A landscape with many valleys, sampled at points; each row gives a point and its height.
From any point a ball rolls to the lowest of the 2 points nearest to it. It stops when none of these is lower. Distance is the straight distance between rows; heights are no part of it.
ros (h 419): [-23 -27  -2  -1  -4  -1 -10   4  -8  -5  -1  19  14  38  24 -20   8  -1
   3  -3]
ged (h 111): [ 13   5   4  -6 -14  -8  -6 -11  22  25   3  -5   4 -10  18 -15 -19   6
  -7 -20]
bok (h 578): [  9  23   8  -8 -26  -6   5  -5  -5  -1  17 -21  11 -36   7   4 -12 -10
 -13  -1]
penul (h 128): [ 12  27   0 -21 -13  -8  -2  -4 -13  -7  33 -24   0 -42 -29  26  -9 -10
 -10   9]
dom (h 236): [ 21  16  16  -3 -13   1   4  10  18  22   9  -3   9 -34  -9   6 -17  -6
  -5 -15]
Minag (h 583): [-13  -7   9   2  15   9  -9   8 -14 -13 -29  13  -2   9   9 -15  12   0
   1   1]
dakid (h 211): [ 20  23  14   1  -3  14   7   9  11  22   5   3  -4 -36  -9  15  -7  -5
   0 -14]
tigad (h 90): [-27 -28  -8  13   4  16   3  12 -33 -27   8  10   3  31  20  15  27  -9
   8   3]
degap (h 87): [  9  21  11  -6 -24 -16 -13  -4  10  10  -3  -8   9 -18   3 -13 -15   6
 -14  -6]
gef (h 309): [  3  14   3  -8  -5   0   5 -11  -8 -23  19 -11  -4 -26   5  15 -14  -9
 -15  -5]
filil (h 73): [ 12  30  10 -16 -22 -26 -15   5  -6 -17  16 -18  12 -36 -34   9 -13  -2
 -10  12]
niri (h 127): [-14 -39   3  15  11  12  11  23  -5  -8   0  10   5  37   0   2  16  -6
  12   5]
nam (h 512): [  1  -8  12   5  27   6   7   8  -4 -14 -30   3 -13  -4 -14  -3   7  -5
   9   9]
vutan (h 55): [  0 -18 -19   7   6   3  19  -9  -9   0   4 -13  -7  12 -15  11  12   0
   3  26]
Kib (h 54): [ 13  29  -1 -20 -17 -19 -12  -5   4  -6  18 -11   5 -26 -33   2 -20  -1
  -9  14]
pep (h 328): [ -5 -12 -19  14  -7   7   6  -7   6  25  13   5   4  29  -1  10  -2  19
  -7   5]
rar (h 147): [ -7 -16  -3  22  22  10  22  15  -5  -3 -15  -1 -11  20  -1  13  31  -3
  25  14]
Nupid (h 252): [ -3   3  -2   5  12   4  -4  -3  -4   3 -13  13  -5   9 -20   6  -3  17
 -10  12]
Delot (h 388): [ -4 -16  -3   2  10  -4   1  -1  16   1  -3  17   3  27 -14  -6 -14   8
  -6   1]
pirup (h 411): [ -2  -6  11   2   4  -8 -19  -2  14  14 -21  13   1  17   9 -20 -10  15
  -4 -17]
Puz (h 259): [-16 -10 -11   7 -10   5   0  -9 -12   2   0   4   7  22  30  -5  11   8
  -6   3]
vavel (h 129): [ 15  28   0 -11  -3  11   5  -2  -3   8  26  -8  -5 -39 -23  33 -12  -8
  -8  -1]
Nepum (h 179): [ -8 -22  -7  27   4   5  17  15  -5  18  -7  -8  -5  33  15   6  36   2
  27  11]
duga (h 250): [ 24   5  -5 -10 -11 -20 -16  -9  22  37  -3 -13  -4 -13 -17 -15 -16  10
   1   0]
Lelo (h 331): [ 13  -3   4   2   0  -6  -8  -4  15  26 -16   0  -6   2   2 -14  -8  12
  -2  -9]
mip (h 139): [  3  33   4 -14  -8  -6  -5  -7 -20 -19  26 -20  -2 -38 -17  30 -10   0
 -17   1]
mesof (h 500): [ 13  -5   0  -3   8   7  27  -7   3 -13   8 -17 -10 -28   3   4  -5 -25
   3   2]
Lila (h 64): [ -6 -27 -18  12   0   1  15  -1 -16  -5  16  -8   0  27 -21  17   9   5
  -2  28]
tavir (h 414): [-10 -26  -1   3  10   6  -4   4  20   9  -3  24  10  31  13 -15 -10   3
   1 -23]
Bilen (h 221): [ 28  12   1 -13 -15 -11 -12   1  20  41   5 -16   2 -29 -19  -6 -13   1
   0  -3]
Penuf (h 106): [ -2  -6 -18  -1  -7  -6   3 -15  -1   9   5  -8   0  18 -14  -2  -2  13
  -6  22]
Sil (h 501): [-12 -24  -8  16  23  28  17  15   3  -5  -4  15  -5  18  20  -2  26 -14
  31 -13]
vofu (h 49): [ 30  10  20   0  -5  -6  -5  15  20  37 -13 -11   0 -33 -13  -5  -7   0
   6 -17]
mora (h 263): [-25 -32  -1  12 -21  -1   1  14 -16  -8  28  11  20  50  17   5   5  -2
  -4   8]
suvug (h 471): [-20 -18  -8  -1  17  19  -1   0 -25 -33  -1  10  -6   6  22  -2  16 -18
  11 -11]
tuzu (h 246): [ 16  18  -7 -16 -11 -19 -18  -8  29  21  11   5   3  -4 -31 -13 -29  10
  -7   0]
bisi (h 136): [-11   5   5   3  18  12  -9   1 -23 -32 -14   9  -8  -9   8   8   7  -4
  -6  -7]
rati (h 518): [ 10   0  12  -7  -3  -3   7   1  14 -16   4  -1   8 -23   4  -9 -19 -22
  -8 -14]
puf (h 299): [-13 -17  14  -8   5 -14 -16   3  -6  -3 -29  10   4  25  14 -34   8   3
   2   3]
vota (h 187): [-26 -29  -7   2   0  -1   2  -2 -25 -27  10   3   7  30  14   2  12  -6
  -5  13]
gava (h 300): [  0  13 -10  -7  -2   7   5 -19  -1 -13  22   2  -1  -8   7  13 -14   0
 -17  -4]
rav (h 149): [  3  34  -2  -6  -9   2  -6 -11 -18  -8  14 -10  -1 -26 -12  21  -9   8
 -18   4]
domus (h 348): [-18 -26   5   5   3  -8  -2  12  -6  -4  -9  17  10  42 -11  -3   1  10
  -4  18]
bal (h 510): [ 24  -4   7  -3   2  -5   8   7  18  12 -10 -14  -7 -29 -25 -10 -12 -16
   4   1]
zage (h 233): [ -9 -15  -1  -1  -2 -12   2 -10 -13  -1 -16 -10   2  19   0 -11   9   5
  -6  28]
dase (h 481): [  4  -7 -12   1   2   5  14 -14   8   6   3  -1  -1   3   9  -3  -6  -2
  -3  -3]
zodu (h 162): [  0 -21  -6  21  12   6  20   7   1  18 -15  -4 -10  21   1   4  25   5
  22  11]
per (h 497): [ 15   7   2  -3   0   7  19  -5   7   8   4 -13  -5 -32   3   3  -5 -17
   4  -2]
vemu (h 234): [-12  22   9 -18  -9 -24 -18 -11  -4 -53  15   4   0  -1   0  12 -17   0
 -15 -11]
Kul (h 551): [  7   3  23   3   9   4  -8  19   3   4 -40  -9  -4 -18   9 -27  10  -7
  13 -13]
Zam (h 197): [  3  -1  -4  17  16   8   7   5   5  21 -23   8 -12   9  -8   7  12  14
   9   3]
Nif (h 92): [-12 -26   7   9  12   3   6  15 -15   0 -25  -3  -1  28   1  -9  24   2
  14  19]
diza (h 247): [ -2  10 -14  -3 -13  -2  -5 -19   4  18   8   1   5  14   6  -5  -9  21
 -13   3]
roba (h 460): [-14 -24  -5   1  10   5   5  -4   2 -20   8  17   3  26   5  -1  -7  -4
  -5  -3]
Tuzit (h 141): [ -6  13 -16  -9   8  -4  -1 -22 -18 -20  24  -9  -9  -1 -17  27  -9  10
 -17   8]
lasag (h 183): [ 12  20   6   8   2  18  11   2   9  23  -1   3  -9 -24  14  11   2   0
   2 -15]
Tisop (h 157): [  3  17 -16   8  11  21  13 -10  -2   5  11   7 -13  -7  -6  30   3  11
  -4   4]
gafu (h 502): [ 20  -3   2   2  12   7  19   3  15  10  -7  -5 -13 -21 -10   0  -5 -15
   8  -1]
kulo (h 191): [ -3  25   5 -21 -12 -25  -9 -11   8 -44  28  -4   0 -11 -11  13 -24  -2
 -13  -7]
tob (h 524): [ 18  12  18  -6  -6   2  11  12   0  -3  13 -16   7 -50 -21  21  -7 -20
  -2  -2]
nuv (h 166): [  8  17 -13   7   4  19  16  -8   6  23   7   6 -10 -11   7  18   4   7
   1  -4]
kad (h 125): [ -3 -14 -14   4 -11 -15  -2 -13  -2  23  -2 -10   2  26   0 -10   4  19
  -4  17]
fotu (h 256): [ -2  25  19  -5 -16  -1 -12   9  -6 -25  11   5  19 -32  12   8 -11  -7
 -14 -23]
nolib (h 255): [ 16  22 -21 -17  -5  -5 -20  -8  19  28  20   5   0  -1 -34  -3 -19  14
  -6   9]
Gab (h 152): [ 14  34  10 -15 -21 -11 -13   7  22  12  24   4  15 -28 -28   7 -27   5
 -12  -8]
rotu (h 437): [ -3 -10   0   1  10  11   0  -1  15  -1  -4  20   4   9  16 -14 -11  -4
  -1 -20]
sevod (h 613): [-23 -15   4   0  11  13 -18  14 -19   3 -31  16   0  17  25 -26  31   2
  18 -13]
Zuke (h 508): [ -6 -15   3  10  32  17  15  11   0 -10 -21   6 -11  11  -3  -2  13  -7
  15   0]
Nas (h 377): [ 15 -10  -8  14   7   0   1  -7  15  44 -10  -4 -10  13  17   5  10  24
  18 -15]
bef (h 346): [  2 -16 -13  15   0   5   5  -5  12  31   1  -1  -2  24  13   1   6  16
   5  -6]
sek (h 208): [  6   8   6  -4  -5  -1  -4  -5  19   4  -2   7   5  -9  17 -14 -18  -2
 -11 -22]
gino (h 361): [-13  10   2  -6  -4   2 -13 -11 -13 -27   0  13   2  -1  22  -7  -5  -2
 -14  -8]
Gotat (h 493): [ -6  -4  -8  21  17  16  19   5   1   6 -12   1 -11   6  30   0  32  -4
  31  -3]
ses (h 124): [ 10  39   5 -21 -21 -14 -11  -2  12  -8  37   1  11 -23 -30  15 -29   6
 -15  -5]
Gito (h 94): [  5  20 -20 -21  -6 -15  -5 -18  14  -5  33   1  -1   0 -32   2 -26   7
  -8  12]
Tamor (h 243): [ 21  30   5 -14 -27   1  -6   5   9  37  26 -14  12 -41 -17  13 -11  -4
  -3  -2]
zugo (h 114): [ -2   6   3   8  24  19   5   2  -9 -17 -12  11 -11  -5  -4  18   5  -1
  -1  -3]
guzok (h 516): [ 12  -1  18   2  18   5   6  12   0  -7 -33  -7 -11 -18 -14 -11   3 -10
   8   1]
temim (h 378): [  7  -5  -9  -4   4  -8   1  -9  17  12  -1   5   0  11 -20  -7 -17   8
  -8   7]
Pob (h 70): [-15 -35   8  10  16   5   4  24  -8   5 -25  -1   1  34  10 -18  30  -3
  25   7]
Dimiv (h 76): [-15 -34 -10   8  -3  -7  11   0 -16 -22  23  -7   7  37 -15  16   3   0
  -6  23]
gozu (h 356): [ -8 -28   0  10  12  -1   2  12   0   1  -2  13   4  40 -26   8  -3  10
  -2  16]
mivol (h 352): [-17   3  -5 -14  10 -18 -11 -15 -10 -40  17   4  -8  18 -18  20 -11  10
 -17   6]
Pakov (h 409): [ -8   5  19  -8   3   0 -20  12  -3 -31 -14  22   9 -10  13 -21  -7 -15
  -3 -23]
pife (h 572): [  5   6   1   5  -3  -2  -2  -7  -6  14 -24  -9  -6  -7   8  -9   8   8
  -3   6]
kep (h 296): [-10   5  10  -3  12  -1 -13   0  -2 -24 -14  19  -2   4  -5  -3 -11   2
 -11  -3]
zel (h 327): [-22   6  -2 -19  -2 -23 -15 -17  -8 -45  13  11  -1  24   1  10  -9   9
 -13   4]
dakib (h 36): [ -5  -6  -6   3   9   5  13  -8 -18 -17  -5 -12  -9   0   5   5  12  -6
  -2  17]
dok (h 60): [-25 -33  -2   0  20  19   2  15 -23 -24 -14   9  -1  20  15 -16  28 -19
  25   0]
kez (h 161): [ 27   6  14   4   4   0   3   7  21  38 -16 -10 -10 -25   1  -1  -2  -2
  14 -19]
zoluv (h 596): [-18  -6   3  14  11  14  -8  12 -21   4 -26  13  -1  25  18  -3  31  13
   8   3]
tatef (h 261): [ 17  30 -19 -20  -7   3 -15  -6  10  28  28   0  -2 -21 -35   7 -16   2
  -7   9]
Nupu (h 171): [  6  39  16  -2 -23   2 -10   5  -1  13   5  -3  12 -33   3  10  -8   8
 -18 -11]
Zav (h 506): [ -4 -27  -3   1  27  17  21   2   2 -26  -2   3  -7   5   3  -3   1 -22
  10  -6]
razim (h 364): [-13  12 -12 -10   3 -12  -9 -17  -7 -23  23  10  -1  21 -23  17 -15  21
 -17  11]
rel (h 480): [-2  4 -6  9 10 18 15 -4 -9 -5 -9  0 -9 -7 27  2 18 -7  9 -3]
fofe (h 451): [  1  13  20  -9  -3 -13 -11   7   4 -42   7   8   9 -20  -5   4 -19 -12
 -14 -18]
Meruk (h 375): [  4   4  24  -4   1   1  -9  19  10 -27 -13   9  14 -22   3 -19 -14 -18
  -2 -25]
Dum (h 602): [-21 -13   0  20  11  16  -5  22 -13  11 -19  17  -2  30  23   0  39   9
  23  -6]
panuf (h 74): [  6  16  -5 -15  -5 -15  -8 -10   6 -10  10  -1  -2 -10 -27   0 -21   3
 -10  12]
bigit (h 203): [ -8 -22  -7  20   1   6   9   5  -7  21 -13  -9  -3  26  33  -6  33   4
  26   1]
Bosi (h 212): [ 30   9   6   0  -5   3  11   1  24  45   1 -17 -10 -36   5   5   1  -6
  14 -12]
mopa (h 374): [-13  -2 -21  -8   0 -15  -4 -16  -5 -17  36   5   2  34 -30  20 -13  19
 -12  18]
Dinur (h 104): [ 10  31 -13 -25 -12 -10  -7 -13  13   0  44   1   2 -15 -33  10 -28   3
  -9   3]
tuve (h 248): [ 15  14  13   4   5   9   1   7  11   6  -9   8  -3 -23  -8   2 -11  -2
  -5 -12]
nelar (h 435): [ -8  14  18 -12  -1  -9 -20   8  -4 -45   0  18   8 -14   8  -8 -15 -15
  -9 -24]
far (h 271): [ 13   6 -10  -8 -13 -22 -18 -15  15  31  -4 -11   0   4 -13 -16 -13  19
  -6   7]
Pame (h 153): [ 16  18  18  -7 -28 -22  -7   7  16   0   6 -11  21 -31  -7 -10 -18  -3
 -10  -5]
rira (h 150): [  1  16 -18  -1  14  11   5 -12 -15  -5  14  -2 -16  -7 -18  32   1  12
 -10  11]
sasof (h 189): [ 17  20  20 -10 -23 -10  -2  14  25  13  21  -3  23 -35 -21   9 -24  -3
  -8 -18]
tisul (h 192): [-11  19  10 -10   0 -14 -18  -2 -17 -48  11  -3  -3 -20   6  21 -10  -7
 -19 -18]
mudut (h 266): [-13   8 -11  -2 -12  -6  -8 -18  -4  -4  10   9   6  21   3   0  -7  19
 -16  10]
pefo (h 504): [  8  -7  11  -4   4   4   8   4  11  -9  -6  -5   3 -21  17 -24  -9 -22
   4 -18]
lomi (h 540): [ 13  -2 -10   7   8   2  15  -5   5  21 -14 -12 -15  -6  -3   2  13   1
  11  11]
vasu (h 242): [ 14  -6   4   2   0  -2  -6  -7  20  33 -13  -6  -4  -4  22 -12  -8   9
   6 -24]
Kupuz (h 167): [  3  37  14 -14 -29 -28 -18  -3   4 -24   4  -4  12 -14  -7  -4 -16   9
 -16   2]
vadi (h 230): [-11 -15 -14  17  -7  11   8  -1 -12  15  -3  -3   2  26  32  -2  25   8
   8   3]
Dif (h 571): [ 16  17 -17  -8 -13  -2   2 -15   3  32   9 -17  -6 -18  -6   1  -1   4
  -3  13]
Pul (h 117): [  4  32  22 -13 -24 -27 -15   8  -2 -29  11 -11  18 -28 -17   8 -14   4
 -15   0]
naz (h 534): [ 19  15  13   8   5   3  18   9   5  19 -17 -17 -14 -37  10   3  19 -14
  24  -1]
serus (h 199): [ -4 -31  -2  25  -7  -2  15  17 -10  21  -9 -15   0  37   1   4  28   3
  18  22]
Deta (h 362): [  1 -27 -10  13   9   2   9   5   7  15  -5   3  -1  29 -26   2  -2   8
   3  19]
mude (h 226): [ 21  16   6 -16 -20 -24 -14   3  29  14   6  -2  10 -19 -28 -13 -28   0
  -6  -4]
leg (h 294): [  1  -3   0  -6 -11 -24 -16 -12  11  21 -12  -2   3  20  -2 -22 -11  19
  -6   5]
Lilu (h 270): [ -1  14   1  -1  11   4  -7  -3  -4 -13  -7  15  -7  -2 -21  11 -12  11
 -15   2]
nono (h 16): [ -5   4  -6   0  -4   1   5 -16 -14  -7  -3  -8  -1  -1  11  -2   5   2
 -10  13]
fal (h 470): [ -7 -22 -10   6   2   6  11  -6   9   5   7   7   6  25   9  -2  -2   1
  -4  -1]
Nama (h 554): [ 16  -6 -16   9  -2  -8  -7 -11   1  46 -15 -16 -12  10  -5   0  14  23
  12  12]
fikom (h 210): [ -5  26  -1 -11 -19 -18 -11 -17  -1 -20   9  -1   4  -2  -4  -5 -16  11
 -17  10]
tufu (h 574): [ -6  -2  16   2  16   9  -8  15  -6  -7 -38   6  -6  -3  11 -23  12  -5
   9  -8]
laba (h 292): [-21 -24 -10  12 -10   9   4  -1  -7 -10  26  13  16  42  16   8   0   1
  -5   1]
kibed (h 48): [  1   8  -4  -5 -14  -7  -2 -17  -3  -2  -1 -11   3  -6  20 -12  -5  -1
 -11   3]
zuzu (h 505): [ -3 -24  -4  17  26  18  23  14  14   5  -9   7  -7  18   4  -2  16  -7
  26  -6]
Negun (h 382): [-17  -2  -5  -7  -2   8 -16  -7 -10 -19   0  22   6   6  30 -16   1  -7
  -7 -18]
tesib (h 100): [  7  13   1   5  19  16  13  -1  -7 -10  -2   1 -17 -22  -8  26   3  -5
  -1   0]
zufo (h 336): [ -8  -4  13  -4  11  -4 -14   5   8  -8 -21  26   3  17   3 -19  -8   3
  -5 -11]
pesul (h 581): [ -6  -3  -3  11  -2  -2  -5  -5 -13  17 -24  -5  -2  16  14  -7  20  16
   0  12]
lames (h 466): [-20 -29  -6   1  15  14   3   2 -16 -31   5  17   3  24  13   2   8 -12
   4  -8]
dapas (h 371): [ 13  -7 -20  -1   7  -1   2  -8  12  22   0   1  -8   7 -32   0  -5   9
  -2  16]
ronus (h 566): [ 19   5 -14  -1  -9  -1   1 -16  11  44   1 -18  -8 -10   7   0   1  12
   4  -1]
Tik (h 489): [  3  11  -3  21  21  13  21   6   5  11 -16   3 -19  -5  13  10  28   0
  26   0]
pepok (h 170): [ 25  12  19  -9 -23 -17 -14  13  16  31  -7 -19  12 -37 -15  -6 -10   0
  -1  -6]
Gil (h 116): [  8  21   6  -4  12  13   3   2  -8 -10  13  -1 -13 -33 -21  36  -8  -3
 -10  -5]
nub (h 95): [-17 -42   1  10  -1   2  10  15 -10 -20  21   4  10  46  -4  10   5 -10
   3  14]
keni (h 93): [  4   9 -19  -7  -1  -6  -3 -16  -4   2  12  -5  -3   1 -26   8  -9  10
 -10  20]
Zezes (h 528): [ 20  13  17   0   4  12  20  13   2  -2   5  -9  -4 -49  -9  21   1 -21
   6  -5]
gofa (h 575): [ 13  17  -6 -10 -18  -3  10 -16   2   4  19 -18   1 -25   4  -1 -13 -10
 -10   2]
buv (h 209): [  5  30  23  -1 -18   4  -5  16  -2  -4   9   2  20 -39  -1  19  -8   0
 -17 -19]
pubak (h 284): [  0  11   9  -8 -17  -3 -13   0  11 -12  -1  10  12 -13  25 -18 -17  -8
  -9 -26]
pobol (h 548): [ 17   8  20   2  -6 -12  -9  10   4  16 -29 -15   1 -26  -6 -17  -3   1
   0  -4]
zizar (h 72): [-29 -34   1   5  12  11   1  15 -33 -26  -2  10   5  28  14  -2  30 -12
  16   8]
Rit (h 530): [ 16   2  20   6   8   0   1  15   8  12 -33  -9  -8 -23  -5 -14   3  -6
   8  -6]
tutab (h 269): [-12  -9  10 -10  -2 -22 -12  -8  -5 -14 -22   4   4  20   6 -26  -3   0
  -4  14]
nota (h 113): [-21 -50   9   7   9   8   8  26  -9 -17   9  15   9  46   0  -2   8 -17
  11   4]
vudun (h 484): [  3  15   5  12  14  17  15   7  -3   0 -20  -2 -14 -21  25   1  25 -10
  22  -7]
Punu (h 314): [ 13   6  21   2   2   8   0  18  18  -2  -8   7   7 -25   2  -9 -14 -12
  -3 -27]
Vafo (h 232): [  0  25 -13 -10 -18 -11  -8 -22   0   8  14  -6   2  -1  -5  -6 -12  16
 -17  12]
gozo (h 339): [-11   4   5  -5  -1   7 -10   0 -19 -30  -9   4   4 -16  26 -14   4 -17
  -2 -13]
Kug (h 158): [-15 -25 -15  12  -5   7  13  -5 -15  -6  14  -6   6  29  15   4  15  -2
  -1  14]
Nesef (h 475): [-13 -12  -9   9  13  21  11   0 -12 -12  -3   8  -5   9  24   2  21  -9
  12  -5]
Dop (h 529): [  0  -4   8 -11   1 -10  -1  -4  15 -33   4   9   6  -7   4 -14 -22 -17
  -6 -13]
vafu (h 50): [-26 -37   6   6  19  18   2  31 -16  -8 -17   8   3  29  11 -17  35 -13
  33   4]
Gev (h 135): [-14 -29 -11  23  -3  15  18   9 -12  -2  10  -1   3  34  18   9  23  -7
  13   7]
vobem (h 115): [-23 -26  -6  26  -4  23  13  23 -21  -9  13  11   5  36  21  11  32  -9
  20   1]
duro (h 46): [ -4 -19 -10  10  17   7  24  -3 -17 -15  -7 -12 -13   8  -4  12  19  -8
   9  24]
suvof (h 126): [  1  17 -15 -20   0 -15  -3 -21  -6 -25  32 -15  -7 -12 -24  17 -17   1
 -14   9]
muna (h 402): [-21 -18  -6  -6  -3   5 -16  -4  -8  -7  -3  25  12  21  34 -25   7  -5
   2 -16]
podon (h 546): [ 12  -2 -12  15   5  -5  10  -4   2  37 -19 -14 -17   2   3   5  25  14
  21  13]
samum (h 573): [ 15  24 -14 -16 -21 -10  -3 -18   3  21  22 -20   1 -21 -10  -4 -14   2
  -7  13]
pak (h 434): [-18 -30   2   4   9   8  -4  13 -10  -2 -14  16   7  29  19 -16  17  -4
  11  -5]
fur (h 231): [ 23  20   2  -8 -19   3   6  -2  14  43  16 -16  -1 -38   1   7  -8  -6
   2  -8]
figi (h 163): [-13  11  10  -5   6  -1 -19  -1 -24 -45  -5   6  -4 -16  11   8   0  -9
 -13 -15]
Vutav (h 503): [  8 -15   0  -2  17   6  21  -4   3 -19  -3  -9  -8 -13   1  -7  -4 -24
   4   0]
savu (h 498): [-18 -10  -8  24  23  25  15  18   3   3  -9  13 -10  16  28   1  40  -6
  41 -11]
tafik (h 326): [ -1  11   9   1   1  12   0   2 -11 -24  -3  -1   0 -26  19   0   1 -15
  -4 -12]
Bopi (h 410): [  7 -16  -3  10  14  10   2   0  14  29 -14   1  -8  14  28  -7  13  10
  21 -23]
Vuvot (h 86): [ -5  -5 -10  -5 -19 -12   1 -22   0   3   4 -12   7  10  26 -23  -5   1
  -9   7]
Mede (h 297): [ -2  21  14  -8 -20  -7 -13  -1   2 -27  11   8  17 -20  21  -8 -15  -7
 -12 -21]
ful (h 607): [-20 -20   1   9  16  18 -11  22  -7  11 -27  17  -2  26  28 -16  35   5
  32 -18]
Kot (h 131): [ -2 -12 -13   3 -14  -8  -1 -18   2  24  -1 -13   4  18  20 -13   3  12
  -3   5]
fis (h 447): [-10 -20   2   4  17  13  -5   9   3   9 -22  14  -1  22  18 -20  12   1
  14 -16]
ton (h 589): [-22  -8   3   3  12   7 -10   5 -27 -16 -22  15   1  21  13  -4  23   4
  -1   8]
Vumi (h 249): [ -2  -8   3  -6  -5 -18  -3 -11  -2   0 -17 -11   0   8   3 -23  -1   2
  -5  16]
kiru (h 175): [  4 -12 -10  21  17   5  12   7   6  27 -13   3 -14  19 -17  12  23  11
  19  16]
Vopof (h 464): [  1  11   9 -15  -3 -18  -5  -7   5 -36   8  -2   1 -15 -10  -1 -24 -10
 -12  -4]
raz (h 517): [ 19   8  13  -6  -6  -4   4   7   8   1   0 -14   2 -35 -23   2 -12 -15
  -6   3]
dusev (h 227): [-30 -35  -1   1 -15  -6  -7  11 -27 -20  18  11  18  44  19  -1  12  -5
  -1  11]
von (h 216): [ -8 -27  -6  11  -6  -7   7   2 -14  13 -10 -12   2  31  -1  -6  20   7
   5  28]
lezas (h 293): [-19   3  -2  -7  -2 -13 -13 -14  -8 -24   3  14   4  24  -2   2  -9  13
 -13  11]
rosu (h 194): [ 15  22  15 -14 -26 -31 -11   8  22 -12   6  -3  16 -24 -26  -9 -25  -1
  -8   0]
vaf (h 228): [ -8  -7   3  14  19  11  -1  10   0   9 -22  19  -5  23 -11   5   7  18
   0   4]
nagok (h 287): [-10   7 -12   1  -1  10   2 -18  -7  -9  13   9   2  10  10   9  -7   9
 -17  -1]
Piboz (h 253): [ 19  29  -8 -12 -12   7  -8  -2  10  35  15  -5  -2 -31 -23  12 -10   1
  -5   2]
Maf (h 430): [ -4 -16   4   8  19  17  -2   9  14  16 -21   6  -7  12  26 -17  15  -1
  27 -24]
gubu (h 316): [  6  16  12  -3  -2   9   7   2 -14 -20  13 -12  -2 -40  12  18  -1 -17
  -8 -11]
vuvir (h 563): [ 17   8   5  -1  -7 -13  -8  -3   3  25 -22 -19  -9 -17  -1 -12   2   7
   0   4]
gekap (h 140): [-11 -35  -1  20  16  12  22  20 -12 -10  -4  -1  -5  31  -6   9  23  -8
  21  17]
pimod (h 537): [ 13  11   1   6   5   4  17   1  -3  16 -17 -15 -17 -24   4   4  17  -7
  13  11]
bodem (h 313): [-14  -9 -17  11 -10   5   3  -8   0   2  22  12  11  36   7  10  -4  15
 -11   4]
tozoz (h 154): [  2  35   6 -23 -18 -22  -7  -7   5 -27  39  -8   7 -25 -24  22 -27   3
 -13  -8]
fanu (h 490): [ 10  -5   0   0   1   7  15  -7   9   6  -4  -9  -7 -14  18 -13  -2 -15
   5  -7]
gar (h 317): [  4   5   1 -12 -17 -28 -10 -12  21   5  -8  -1   2   9  -3 -24 -21   9
  -7   2]
Rugat (h 452): [-12 -19  -1  -4  13   9   0  -2   6 -21   1  24   7  15  14 -12  -9 -10
  -1 -16]
Zogas (h 118): [ 12  14 -12 -21   0 -10  -2 -12  -7 -12  28 -21  -8 -27 -32  15 -14 -11
  -9  15]
Mavir (h 330): [-14 -20   7   4   4  -7 -11   5  -5   5 -21  13   6  34   4 -15   9  12
  -1   9]
fefar (h 366): [  8 -18 -21  10   1  -2   0   0   8  32  -1  -6  -3  23 -28   5   5  14
   5  22]
Tili (h 560): [ 14  -7 -25   1  -8  -6  -5 -18   8  44   3 -16  -6   9  -8  -2   4  17
   3  11]
puzi (h 138): [ 12  28 -16 -16   0  12   1 -12  -6  10  32  -7 -12 -28 -28  31  -8  -1
  -6  11]
kapi (h 137): [ 13  34   8  -8 -26 -12 -14   0   4  18   9 -10  11 -28 -11  -1 -15  11
 -15   0]
ditus (h 531): [ 15  18  14   8   9  12  24  11   7   6  -7 -10 -12 -40  -1  14  11 -19
  18  -3]
siz (h 398): [-10 -27   2   6  10   3  -1   8  15   3   1  27  10  41  -4  -5  -9   8
  -4  -6]

For each start below, name the point where the ball stops.
Maf: vafu
gofa: per
rar: nono
muna: Kib

Call two points neighbours if one is among the 2 nearest of the other. Go from one point of each pair to the other, from neighbour to neighbour, staying as low as possible. Name the highest point that can't be avoided.
tesib and ses: vemu
vafu and Kib: von
Kib and nono: Kot
ged and degap: Mede
vofu and degap: tatef
